Each row is a point on a landscape with many valleys, with its height.
A ball rolls from a point to whichever of its 4 nearest points has the largest drop for the distance, and stops where none of them is lower. Distance is the straight distance between rows; heights are no part of it.
Q_89 (h 2.38): [ 12,  -5,   7, -13, -11,  45,   5, -32,  16,   5, -55,  58,   3,  24,  -3,
 -12, -34,  44, -24,  15,  11, -10,  29,  25, -28,  -2,   6, -37, -21, -27]
Q_681 (h 7.75): [-14, -15, -29,  61, -14, -46, -25,  53,   9, -35,  40, -30,   9,  19, -30,
  -1,   1, -55,  41, -28, -25,  19,  26,  27,  -1,  -9, -28,   3, -54,   0]
Q_783 (h 2.69): [  0,  -2,  18,  -6, -27,  28,  28,  -6,  12,  -6, -33,  50,  14,   4,  28,
   3,  -7,  27, -21,   2,  26,   0,   2,  -5, -21,  -3, -11, -19,   6,   0]
Q_638 (h 4.17): [-15,  23,  -5, -20, -33, -18,   7, -12,  -6,  29,  10, -29, -16, -15,   3,
  24, -10,   7, -33, -26,  30, -35, -23,  -5,  29,   1,  19, -33,  15,   3]
Q_653 (h 2.48): [ -3,  -3,   1, -34, -12,  40, -14, -47,  19,  15, -59,  52,   1,  14,   1,
   4, -22,  58, -40,  23,   1, -17,  27,  35, -14,   6,  20, -26, -34, -20]
Q_196 (h 3.85): [-14,  13,  25, -16, -22,  -2,  31,  -5,  -5,  21,   2, -11,  -7,   5,  -3,
  13,   0,   3, -32, -37,  30, -37,  -9, -22,   2,   7,   6, -48,  15,  -9]
Q_648 (h 3.44): [  4,  20,  26, -25, -42,  23,  13, -44,   7,   6, -32,  32, -33,  14, -30,
 -17, -16,  12, -52, -14, -22, -27,   9, -17,  -5,  45,  -4, -60,   0, -34]
Q_932 (h 5.21): [  8,  23,  85, -14, -10,   9,  20,  11,  18,   6,  -2,  12, -39,  23, -30,
 -32,   3, -22, -25, -35,  33, -16,  10, -31,  -2,  33,   0, -61,   9, -31]
Q_504 (h 3.35): [  7, -18, -30, -10,  24,   3,  -4,  -6,  -8, -11,  27, -40,   4, -23,  12,
   7,  35, -16,  21, -27, -40,   3,   2,   3,  15, -10,   3,  41,  -1,  26]
Q_326 (h 4.06): [-16,   9,  17, -38, -44,   7,  16, -25,   8,  13,  -9,  16,  -3, -16,  20,
  18,  -4,  31, -35, -18,  12, -27, -13, -10,  12,   9,   2, -29,   9,   8]
Q_553 (h 3.62): [-32, -15,   6,  31,  18, -14,  19,  45,  -9,  19,  22, -24,  14,  49,  -7,
  14,  11, -18, -17, -30,  50,  -2,  -2, -26,  15, -16,  -2, -15,   2, -12]
Q_577 (h 1.93): [ 20,  11,   3,   9,  -3,  39,  12,   0,  16,  -8, -46,  47,   6,  23,  -4,
 -27, -50,  44,  10,  45,  35,  16,  30,  14, -40, -16,   0, -36,   6, -34]
Q_185 (h 5.13): [ -2,  35,  42, -23, -38,   5,  14, -26,   5,  12, -12,  10, -37,  10, -29,
 -13,   2,  -6, -42, -31,   0, -38,   4, -26,   0,  40,   3, -62,  13, -34]
Q_61 (h 2.00): [ 24,  18,   6,  17,   2,  30,  15,   7,  11,  -9, -34,  30,   1,  27, -21,
 -44, -72,  45,  24,  49,  39,  27,  31,   6, -40, -10,   2, -41,  17, -37]
Q_22 (h 6.07): [ 12, -21, -21, -21,  33,  -6,  -9, -14, -12,  13,  32, -45, -11, -35,   5,
   9,  33, -26,  19, -15, -42,   2, -10,  14,  30,  -5,  14,  28, -10,  26]
Q_597 (h 2.62): [-10,   3,  11, -30, -32,  29,  -3, -37,  31,   7, -46,  54,   2,  -2,  25,
   5, -10,  44, -29,  17,   4, -10,  18,  25, -13,   5,   7, -12, -27,   5]
Q_720 (h 5.91): [ -2,  47,  85, -14, -19,  -2,  -6,  10,  22,   9,   2,  15, -45,  26, -40,
 -26,   5, -25, -45, -24,  39, -17,   3, -27,  15,  38,  15, -68,   6, -51]
Q_450 (h 2.28): [  5,  27,   7,   3, -12,  37,  -5,  -7,  21,  -8, -59,  50,   9,   0,  22,
  -7, -11,  34,  -6,  43,  15,  15,  31,  32, -41, -18,  14,   2, -16, -11]
Q_418 (h 0.64): [ -7, -28, -52, -13,  18, -28, -42, -19,  -9, -53,  19,   2,  42, -17,  -2,
  35,   6,  46,  67,  50, -40,  17,   1,   3,   5,  -1, -27,  81,  23,  19]
Q_455 (h 5.20): [ -2,   8,   4, -28,  -5,   1,   0,  -9,   7,  15,   8,  -8, -13, -38,  31,
  10,  37,   5,  -4, -20, -11,   7, -14,   2,  16,   6,   7,  35,   5,  37]
Q_921 (h 0.90): [ 12, -60, -50, -37,  46, -17,  -1, -46, -14, -29,  34,   0,  25, -32,  16,
  18,  25,  18,  54,  24, -29,   6,  -9,  14,  18,  -6,  -7,  57,  14,  14]
Q_945 (h 3.05): [ -8,   5,  10, -36, -40,  21,   8, -57,   7,   8, -37,  35, -12,   6,  -7,
   4, -27,  36, -52,   4, -17, -35,   4,   3,   1,  30,   4, -41,  -9, -15]
Q_616 (h 3.50): [ -5,  -6,  43,  -4, -10,  17,  47,  10,  -2,   1,  -9,  13,   3,  14,   6,
  -4,   0,   4, -16, -30,  39, -19,   5, -33, -12,   3,  -8, -42,  24, -13]
Q_491 (h 1.81): [  4, -42, -54, -17,  35, -11,  -6, -20, -15, -40,  39, -33,  28, -18,   0,
  11,  21,  -1,  43,  -4, -38,  -5,   7,   7,  19, -19,  -7,  43,   5,  12]
Q_305 (h 4.00): [  0,   5,   7, -31,  -8,   5,   9, -32,  13,  14,  -6,  13, -17, -43,  39,
   7,  31,  13,   0,  -6, -19,   1,  -2,   7,  -4,  15,  -1,  46,  -5,  39]
Q_569 (h 4.53): [ 34,   9,  78,   5,   5,  22,  30,  30,  16, -32,   9,  13, -18,  26, -14,
 -80, -38, -14,  14,  -9,  53,  18,  36, -42, -13,  35, -23, -27,  38, -15]
Q_743 (h 3.23): [ 13,  -7, -34,  27,   3, -43, -60,  22,   0,  32,  38, -12, -11,  -1, -11,
   6, -27, -56,  -5,  19, -26,  13, -58,  27,  33,   3,  21, -10, -39,  25]
Q_786 (h 2.09): [ 13,   7, -54,  27, -12, -41, -42,  10,  -8,  40,  32, -18, -20,  11,  -5,
  13, -41, -43, -16,  21,  17, -12, -55,  21,  42,   1,  25, -15,  -9,  23]
Q_706 (h 4.24): [  1,   9,  11, -46, -11,  -5,   7, -54,  22,  26,  -3,  10, -32, -58,  34,
   2,  20,  17,   2,  12, -24,  -7,  -5,  21,   7,  24,   2,  37,  -6,  40]
Q_475 (h 1.85): [ -2,  17,   1,  11,  -6,  21,  15,  -6,  -2, -16, -34,  17,   6, -24,  33,
  -7,  18,  12,   1,  20, -18,   6,  10,   0, -33,   4, -18,  64,   2,  19]
Q_753 (h 2.29): [ 23, -10, -47,  39, -16, -53, -56,  15,  -8,  16,  53,  20,  -5,  25,  -3,
  -3, -45, -58, -10,  28, -12,  -7, -74,   9,  30,  11,  21, -22,  -9,  28]
Q_290 (h 2.06): [ 27,  -5,  25,  13,  -3,  34,  37,  -6,  17, -12, -32,  43, -12,  30, -14,
 -53, -54,  22,   8,  16,  33,   6,  33, -11, -42,   9, -20, -45,  12, -29]
Q_346 (h 0.68): [-13,  48,  28,  16, -20, -26,  13,  10,  -7,  44,   4, -38, -40,  20, -30,
  -5,  -8, -35, -39, -27,  40, -54,  -7, -11,   7,  20,  14, -37,   1, -19]
Q_688 (h 2.49): [ 14,  -6,  15, -16, -13,  41,  16, -39,   8,   8, -49,  48, -25,  28, -31,
 -28, -32,  29, -41,  -5, -15, -15,  21,   6, -20,  31,  -6, -53, -14, -33]
Q_237 (h 2.61): [ 16,  58,  30,  16,  18,  21,  -2,  21, -17,  -5, -68,  -2,  18, -33,  -9,
 -14, -17,  37,  27,  67, -16,  18,  24,  25, -52, -19,  15,  17, -10, -28]
Q_457 (h 3.96): [-19,   0,  26,  -1,  -4,   0,  34,  17,  -6,  21,   3, -17,   3,  19,   0,
  16,   8,  -3, -25, -39,  39, -24,  -7, -29,   4,  -5,   6, -36,  14,  -7]
Q_738 (h 0.76): [ 23, -24, -10, -42,  39, -12,   0, -36, -10,  25,  29, -37, -18, -58,   5,
  10,  31, -18,  26,   6, -38, -10, -21,  20,  37,   7,  17,  31,   3,  22]
Q_593 (h 2.60): [ 27,  -5, -29,  33,  -6, -53, -69,   8,  -2,  10,  47,  26,  -8,   2,  -2,
  -4, -32, -77,  -5,  38, -43,  -1, -70,  23,  23,   6,  22,  -9, -26,  18]
Q_627 (h 5.70): [  0,  -8, -24,   2,  21, -15, -24,  21,   1,  17,  27, -43,  -8, -12,   2,
  12,  32, -31,   6, -25, -24,  17, -13,  14,  31, -10,  16,  15, -21,  23]
Q_181 (h 3.61): [-29,  -7,   7,  20,  10,  -2,  12,  39,  -5,   6,  10, -13,  17,  31,   5,
  16,  28, -12, -17, -29,  42,  11,  -5, -30,   7, -24,  -2,  -7,  18,  -8]
Q_767 (h 5.10): [-11, -11,  48,  15,  20,   8,  42,  31, -13,  -9,   9, -12,  12,  38,  -4,
 -11,   4, -21, -14, -24,  56,  -8,   8, -44,  -7, -12, -14, -26,  35, -20]
Q_111 (h 0.65): [  3, -22, -27,  40, -12, -59, -54,  41,   5,  13,  51,   6,   1,  21, -16,
   5, -27, -43,   4,  -3, -30,  18, -54,  21,  22,  11,   8, -17, -51,  20]
Q_350 (h 2.20): [ 36,  46,  -6, -14,  11,  46, -28,   2,   2,  -4, -44,  24, -10,  11, -19,
 -11, -39,  74,  39,  51,  28,  37,  42,   8, -17, -34,  38, -38,   7, -63]
Q_352 (h 4.28): [ 28,   5,  87,  -7,   1,  24,  25,  21,  30, -14,   3,  27, -32,  29, -15,
 -68, -13, -21,   0, -27,  45,   6,  26, -37,  -4,  32, -13, -45,  17, -23]
Q_429 (h 2.47): [ -9,   9,  12, -18, -27,  23,   7, -19,  28,   0, -40,  50,   6, -15,  36,
   6,   4,  29, -20,  10,   9,   5,  11,  14, -20,   4,   2,   9, -14,  17]
Q_296 (h 2.22): [ -2,  25,  11,  -1, -16,  28,  11, -15,  20,  -7, -57,  36,   0, -19,  36,
  -8,   9,  19,  -3,  36,  -6,   6,  28,  31, -42,  -1,   4,  39, -22,   7]
Q_728 (h 2.43): [ 22,  -2,  43,  20,  -2,  25,  44,  14,   3, -25, -16,  27,   5,  27,  -7,
 -56, -58,  16,  14,  24,  48,  16,  16, -29, -34,  15, -27, -34,  40, -20]
Q_384 (h 6.03): [ -8, -24, -25,  42, -10, -52, -48,  50,   8,   1,  45,  -5,   1,  24, -15,
  -1, -10, -52,  16, -21, -32,  23, -26,  29,  15,   6,  -8,  -9, -67,  15]
Q_792 (h 1.94): [ -5, -11, -40,  11,  15,  -3, -11,  18,  -9, -28,  32, -47,  12,   3,  -8,
   6,  32, -25,  22, -27, -41,  13,  22,  -1,   9, -22,  -6,  34,  -3,  10]
Q_249 (h 3.22): [ 16,  -5,  59,  -1,  -5,  24,  47,   6,   5, -14, -11,  25,  -7,  23,  -7,
 -34, -14,  -4,  -3, -20,  38, -12,  16, -40, -22,  18, -22, -47,  25, -24]
Q_364 (h 5.14): [-13,   8,  12, -31, -26,   7,   7, -11,  13,  12,  -1,  15,  -4, -26,  33,
  23,  20,  16, -22, -20,  10,  -3, -17,  -4,  18,   1,   6,   2,   0,  28]
Q_671 (h 1.44): [-10,  10, -20,  11,  14,   7,  14, -20, -32, -19, -37,  -8,  26, -29,  19,
   3, -14,  33,  22,  52, -25, -11,  16,  11, -38,   1, -21,  82,  -1,  14]
Q_695 (h 1.88): [ -6,  12, -35,  29, -14, -37,  -9,  16, -14,  53,  28, -39, -19,  23, -15,
  17, -35, -26, -29,  -9,  32, -28, -40,   6,  29,   5,  20, -22, -10,  12]
Q_158 (h 2.63): [ 14,  -2,  54, -15, -21,  31,  38, -14,  15,   1, -24,  36, -26,  22, -23,
 -35, -12,   8, -23, -21,   7, -17,  13, -25, -19,  30, -14, -62,   6, -29]
Q_900 (h 4.04): [-23,  -2,  18,  27,  12,   3,  10,  40,  -9, -24,   6,   1,  25,  25,   4,
  10,  25,  -6,  -9, -13,  40,  28,   0, -45,  -3, -23, -17,   6,  45, -10]
Q_819 (h 4.23): [-25, -17, -33,  46,  -1, -40, -29,  60,   6,   5,  42, -17,   8,  34, -15,
  11,  12, -36,   6, -28,  -5,  30,  -3,  11,  17,  -7,  -1,   1, -45,   5]
Q_179 (h 0.75): [  7, -36, -40,  -4,  36, -16, -17,  -2,  -6, -18,  38, -49,   9, -13, -12,
   5,  16, -38,  33, -16, -48,  -2,   9,  26,  28, -20,   4,  16, -31,  13]
Q_953 (h 2.15): [ 21,  20,  -5, -17,   3,  52, -23, -16,  13,   2, -63,  49,   2,  16,   3,
  -7, -12,  52,   5,  43,  22,  11,  46,  36, -29, -23,  35, -21, -21, -45]
Q_2 (h 1.09): [ -4,  15, -13,  25,   5,  10,  14,  -8, -26, -21, -35,  -1,  28, -21,  12,
   1,  -6,  22,  17,  37, -33,  -2,  11,  -2, -40,   3, -27,  76,   9,  11]
Q_88 (h 3.21): [-11,  -3,  24,   1, -16,  15,  29,  10,   4,  -4, -15,  24,  20,   2,  25,
  12,  12,  12, -18, -19,  36,   6, -11, -27, -10, -10,  -7, -14,  25,   2]
Q_991 (h 0.66): [ 19,  -8,   3, -49,  12, -17,  12, -55,  -1,  29,  17, -10, -34, -69,  18,
   5,  24,   0,  20,  10, -35, -12, -17,  18,  21,  22,   4,  41,   5,  32]
Q_201 (h 2.02): [ 34,  22, -15, -16,  16,  55, -24, -18,   0,  -1, -57,  43, -10,  24, -15,
  -9, -30,  64,  15,  35,  29,  13,  45,  24, -26, -27,  35, -34,  -8, -59]
Q_411 (h 1.82): [ 22,  36,   2,   4,   3,  40, -12,   8,  16,  -7, -50,  40,   2,  12, -10,
 -19, -43,  55,  22,  56,  31,  30,  35,  23, -36, -31,  21, -33,  -1, -44]
Q_93 (h 2.98): [  6,  15,  31,  26,  -8,  19,  17,  24,   5, -22, -38,  44,  21,   8,   2,
 -24, -38,  26,   8,  44,  42,  36,  -3, -13, -38,  -9, -19, -16,  34, -16]
Q_589 (h 5.89): [-12, -13, -32,  27,  11, -32, -34,  42,   6,  15,  32, -35,  -4,  13, -10,
   7,  15, -42,   7, -21, -25,  26, -17,  23,  23,  -9,   9,   1, -46,  18]
Q_134 (h 3.42): [-31,  -4,  -4,  35,  12, -14,  -6,  50,   1,  -9,  21, -18,  20,  39,  -5,
  18,  32, -21,  -8, -21,  30,  31,   6, -23,  12, -29,  -4,   7,  12,  -9]
Q_225 (h 2.78): [  4,  -2, -12,  -8,   5,  15,  12, -12,  -8,  -7,  -3,  -8,   3, -32,  32,
   1,  35,   3,  13,  -9, -30,   5,   5,  -7, -11,   6, -13,  63,   9,  32]
Q_771 (h 2.52): [-28,   5, -26,  49,   4, -19, -21,  49,   3, -28,  30, -36,   9,  28, -26,
   8,  33, -34,  18, -24, -17,  36,  30,  -8,   4, -29, -12,  15,  -3,  -4]
Q_871 (h 2.27): [-12,  -2, -32,  19,  -5, -33, -19,  30,  -6,  50,  30, -33,  -6,  18,  -9,
  23, -16, -20, -19,  -5,  22,  -3, -40,  11,  34,  -2,  20, -16, -22,  16]
Q_302 (h 1.25): [  1, -26, -51,   4,  20, -11, -14,  -3, -14, -51,  38, -47,  32,  -9, -12,
  12,  15,  -7,  43, -14, -45,   0,  24,   5,  15, -25, -10,  38,   8,   9]
Q_458 (h 2.25): [ 13, -16,  27, -10, -16,  36,  32, -21,  15,  -3, -38,  50,  -8,  25, -11,
 -25, -31,  27, -19,  -7,   6, -13,  20,  -5, -30,  14, -17, -54,   1, -26]
Q_130 (h 8.07): [ 12,   5,  -7, -26,  18, -16, -29, -15,   0,  36,  28, -34, -26, -47,   5,
  17,  29, -23,   4,  -3, -20,   4, -26,  19,  39,   1,  25,  16,  -3,  28]
Q_245 (h 8.99): [ 19, -19, -23,   2,  39, -29, -37,  -8,  -9,  20,  34, -41, -12, -31, -18,
   2,   0, -58,  15,  15, -57,  -5, -29,  38,  35,  -6,  23,   3, -42,   8]
Q_419 (h 1.83): [  0,  12,  -8,  -4,   0,  13,  26, -33,  -1,  -4, -39,  12,   4, -30,  37,
  -8,   9,  18,  14,  30, -19, -12,  23,  18, -37,  11, -11,  68, -18,  23]
Q_778 (h 2.08): [ 20, -66, -35, -47,  54, -24,   9, -54, -14,  -5,  29,  -3,  16, -38,  19,
  17,  26,   9,  51,  29, -36,  -4, -19,  21,  21,   0,   0,  43,  15,  15]
Q_432 (h 1.99): [-16,   2, -38,  29,   3,  -7, -17,  26, -10, -46,  31, -49,  22,   7, -30,
  12,  22, -18,  33, -18, -44,   9,  38,  -2,  -1, -24, -25,  27,  13,   1]
Q_692 (h 6.26): [ -6,  57,  37, -14, -43, -11,   6, -14,   2,   9,  -4,  -7, -46,  10, -30,
  -9,   8, -23, -43, -29,  14, -45,   0, -25,   5,  33,  19, -57,  13, -40]
Q_385 (h 1.64): [-15,  -6, -37,  11,  14,  -8,  -3, -19, -30, -32, -18, -12,  39, -15,   4,
  20, -13,  45,  30,  46, -31,  -6,   3,   0, -20,   2, -28,  85,  11,  14]
Q_805 (h 2.30): [ 21, -11, -11, -24,  10,  55, -10, -42,   1,  13, -65,  48,  -8,  33, -23,
 -17, -31,  53, -25,  10,   4, -12,  35,  31, -23,   0,  25, -40, -23, -47]
Q_807 (h 2.95): [ 13, -63, -33, -41,  58, -19,   0, -40, -15,  -9,  37, -27,  17, -36,   5,
  17,  24,  -4,  42,  15, -38,  -6, -13,  19,  29,  -8,   9,  32,   2,  11]
Q_347 (h 3.01): [-18,  -1, -22,  20,   8,  -9, -16,  39,   4,  -4,  22, -30,   4,  15,  -1,
  12,  46, -25,   3, -33,  -6,  34,   5,  -4,  16, -20,   1,  16,  -7,   9]
Q_416 (h 3.51): [  1,  -4,  32,  12, -11,  20,  36,  16,  -2, -24, -20,  36,  21,  19,  11,
 -13, -11,   9,  -6,   5,  46,  12,  -1, -30, -23,  -6, -24, -21,  41, -13]
Q_400 (h 4.50): [ 10, -14,  -8, -30,  16,   0,   9, -29,  -3,  10,  15, -18,  -9, -48,  26,
   3,  33,  -4,  19, -12, -35,  -3,  -8,   5,  10,   9,   3,  49,   1,  35]
Q_918 (h 3.89): [-11,  21,   9, -50, -38,  -4,  -6, -50,  25,  15,  -9,  29, -21, -38,  33,
  15,   5,  31, -28,  10,  -4,  -9, -11,  13,  19,  22,   8,   5,  -6,  24]
Q_634 (h 3.94): [-21,   1,   3,   5,  -2,   4,   8,  29,  -2,   3,   6,  -9,  14,  11,  20,
  22,  39,   0, -15, -30,  27,  21,  -7, -21,   8, -24,  -1,   2,  19,   4]
Q_368 (h 4.55): [-19,   0,   3,  -8,  -5,  -3,   1,  18,   3,  19,   4, -13,   3,  -5,  23,
  27,  31,   1, -20, -35,  19,   6, -15, -11,  20, -13,  11,   2,   7,  17]
Q_904 (h 2.32): [ -7,   6, -18,  22,   0,  12,   0,  12, -18, -31,  -4, -16,  17,  -8,   7,
   3,  32,   0,  11,  -9, -35,  14,   7, -26, -17,  -6, -22,  58,  34,  15]
Q_642 (h 4.14): [-11,  16, -10, -22, -15, -15, -14,   3,   0,  34,  16, -26, -12, -20,  12,
  28,  12,   0, -21, -23,  25,  -6, -28,   1,  38,  -5,  25,  -9,   2,  22]
Q_739 (h 2.59): [ -5,  17,  16,   6, -17,  24,  10,   5,  10, -12, -34,  37,  11, -12,  37,
   3,  17,  15, -10,   8,  11,  18,   3,  -7, -28,  -5, -13,  23,   6,  13]
Q_81 (h 4.18): [  4,   1,  77,   3,  10,  10,  44,  20,  -2,   3,   4,  -7, -15,  28, -12,
 -30,  -1, -27,  -9, -38,  50, -21,  13, -40, -12,   8,  -8, -42,  24, -29]
Q_159 (h 8.48): [ 15, -16, -19, -16,  41, -19, -26, -12, -11,  27,  35, -49, -19, -42, -10,
   7,  19, -44,  17,   5, -44,  -3, -24,  28,  37,  -1,  24,  13, -20,  18]
Q_531 (h 4.96): [ -8,  30,  25, -28, -45,   9,  21, -34,  -3,   6, -16,  11, -26,   2, -16,
   0,  -9,   6, -43, -24,  -4, -45,   2, -19,   0,  29,   2, -54,   8, -24]
Q_456 (h 3.09): [-22, -15, -32,  38,   0, -39, -24,  45,  -3,  40,  38, -25,   3,  39, -13,
  20, -10, -26, -18, -17,  14,  10, -37,   8,  27,  -2,  11, -15, -34,  14]
Q_551 (h 2.80): [ -2,  30,  23,  40,   1,  13,  -2,  23, -13, -21, -51,  13,  22, -16,   2,
  -8,  -2,  17,   6,  40, -22,  31,  -3, -14, -47,  -1, -31,  44,  23,   0]
Q_606 (h 2.64): [-18,   9, -15,   1, -10, -19,  -5,  14,  -9,  42,  17, -37,  -6,  -2,  -2,
  31,  -2,  -6, -26, -22,  37, -18, -30,   0,  33,  -8,  22, -22,   0,  13]
Q_176 (h 4.61): [ -3,  18,  61,  -7, -12,  -1,  32,   8,  -1,  19,  -1, -13, -21,  18, -21,
 -14,   5, -17, -29, -43,  35, -39,   5, -32,  -5,  21,  -1, -54,  14, -21]
Q_670 (h 7.33): [ -6, -26, -31,  41,  -1, -43, -34,  36,   6, -14,  38, -26,   4,   9, -18,
  -7,   0, -56,  29, -28, -42,  17,   1,  31,  11,  -7, -12,   2, -65,  11]
Q_719 (h 3.70): [-15,   4,   2,   5,  -6,  10,   7,  20,   1, -10,  -7,   6,   9,  -8,  26,
  15,  42,   0,  -9, -26,   7,  24,  -4, -20,  -4, -11,  -4,  27,  22,  19]
Q_612 (h 3.07): [ -6,  -6,  29, -15, -31,  18,  38, -13,   5,   6, -18,  25,   5,   6,  10,
   3,  -9,  17, -27, -21,  22, -26,  -3, -21, -10,   9,  -9, -44,  12,  -8]
Q_815 (h 3.67): [-13,  42,   4, -13, -38, -17,  11, -18, -15,  26,   4, -32, -28,   0, -13,
   8, -12,  -5, -37, -29,  27, -56,  -9,  -8,  15,  12,  20, -41,  12, -12]
Q_699 (h 9.11): [ 22,   8, -24,  -6,  20, -24, -47,  -5,   0,  38,  30, -36, -30, -38,  -7,
  12,   4, -49,   1,  23, -16,   6, -43,  33,  46,  -8,  34,   8, -13,  16]
Q_683 (h 1.45): [ 18,  48,  20,  16,   5,  26, -12,  24,  14,  -8, -55,  23,   5,  -5, -15,
 -23, -41,  49,  26,  66,  23,  41,  23,  20, -39, -24,  17, -26,   7, -37]
Q_717 (h 3.63): [-28, -11,  16,  29,  22,  -3,  17,  45, -10, -10,  17, -17,  20,  44,  -6,
   7,  15, -21, -12, -19,  48,  16,   5, -39,   6, -28, -12,  -8,  30, -16]
Q_335 (h 4.20): [ 17, -12, -22,  32,  -8, -56, -66,  24,   0,   6,  46,   9,  -6,  -1, -12,
  -7, -28, -64,   6,  19, -51,   4, -61,  27,  20,   6,   8, -14, -47,  21]
Q_809 (h 3.20): [-11,  14,  12, -39, -27,   8,   1, -40,  28,  17, -24,  32, -16, -34,  40,
  10,  11,  28, -15,  12, -13,  -6,   1,  20,  -1,  18,   3,  27, -16,  33]
Q_116 (h 1.40): [ -8,  -7, -37,  17,   5,   0, -14,   3, -25, -50,  20, -32,  40,  -4, -16,
  17,  13,  17,  34,   0, -53,  -2,  19, -18, -10, -10, -31,  60,  32,  11]
Q_936 (h 3.26): [ 26,  -1,  66,   3,   0,  26,  49,  13,  11, -21,  -4,  25, -15,  27,  -9,
 -61, -31,  -8,   8,  -9,  45,   6,  24, -38, -25,  22, -25, -36,  32, -24]
Q_744 (h 1.50): [-11, -12, -42,  11,  13,  -7, -17, -13, -26, -39,  -1, -12,  49, -12,  -4,
  27, -10,  48,  35,  40, -41,   0,   3, -14, -12,  -2, -34,  81,  19,  15]
Q_62 (h 1.91): [  6, -35, -40, -22,  29,  -1,  20, -40, -20, -20,  10, -12,  16, -28,  26,
   6,  13,  21,  36,  15, -30,  -4,  -1,   7,  -2,   3, -16,  73,   8,  31]
Q_737 (h 1.41): [ -1, -35, -54, -16,  26, -17,  -2, -37, -21, -39,  13,  -2,  31, -19,  22,
  19,   7,  35,  49,  38, -29,   4,  -2,   9,   0,   0, -24,  82,  17,  21]
Q_631 (h 3.47): [  5,  -3,  43,  22,   4,  13,  32,  24,  -8, -32, -14,  28,  19,  19,  -1,
 -28, -32,  13,   5,  17,  51,  22,  -4, -42, -25,  -2, -28, -21,  55, -19]
Q_74 (h 2.04): [  1, -10, -32,   5,  11,  11,   1,  -3, -21, -30,  13, -25,  15, -15,  13,
   3,  31,  -2,  21, -15, -41,   7,  15, -14,  -5,  -4, -15,  61,  16,  17]
Q_905 (h 6.90): [  1, -26, -30,  19,  19, -28, -34,  21,   2,   2,  32, -41,  -4,  -6, -16,
   1,   5, -50,  24, -17, -49,  11,  -8,  33,  23, -13,   6,   4, -56,  13]
Q_427 (h 6.48): [ 19, -45, -20, -28,  57, -28, -16, -39, -16,  17,  37, -40,  -2, -48, -16,
  14,  17, -38,  31,  25, -49, -23, -26,  32,  37,  -6,  18,   9, -11,  -1]
Q_966 (h 3.72): [-18,  -8,  24,   6,   2,   7,  26,  24,  -9,   1,   0,   5,  18,  20,  15,
  14,  21,  -2, -19, -31,  45,   1,  -6, -32,  -1, -16,  -6, -20,  28,  -5]
Q_493 (h 1.47): [ -8, -29, -54,  -5,  18, -12, -26, -15, -14, -63,  36, -27,  48, -13,  -8,
  30,   7,  25,  49,  18, -39,   3,  19,  -3,  12, -16, -23,  56,  22,  12]
Q_294 (h 2.83): [-12,  15,  12, -38, -20,  12,  -7, -48,  36,  17, -40,  41, -12, -25,  31,
   3,   6,  34, -19,  30, -12,  -6,  24,  40, -21,  14,  14,  25, -37,  17]
Q_698 (h 3.58): [-37, -18, -21,  42,  11, -29,  -7,  61,   2,   7,  35, -20,  15,  50, -14,
  20,  17, -28,  -9, -28,  24,  29,   2,  -6,  17, -22,  -3,   0, -19, -10]
Q_82 (h 1.56): [-18,  12,   5,  23,  -2, -24,  16,  26, -18,  52,  17, -40, -13,  30, -20,
  12, -12, -21, -30, -26,  36, -38, -19, -13,  10,   5,  10, -28,  -5,  -3]

Where does a ball stop that starts at each point below?
Q_81 | Q_683
Q_638 | Q_346
Q_918 | Q_2
Q_305 | Q_2
Q_352 | Q_683
Q_456 | Q_346
Q_648 | Q_683
Q_945 | Q_683
Q_642 | Q_346
Q_753 | Q_346

Call two points neighbours if one is among the 4 nearest of the other. Go from one point of each pair to the other, from neighbour to neighbour, staying as low as possible. Name the highest point that can't be avoided.
Q_2 and Q_302 | Q_385
Q_418 and Q_302 | Q_493
Q_921 and Q_179 | Q_792
Q_683 and Q_418 | Q_450
Q_418 and Q_921 | Q_737
Q_346 and Q_111 | Q_753
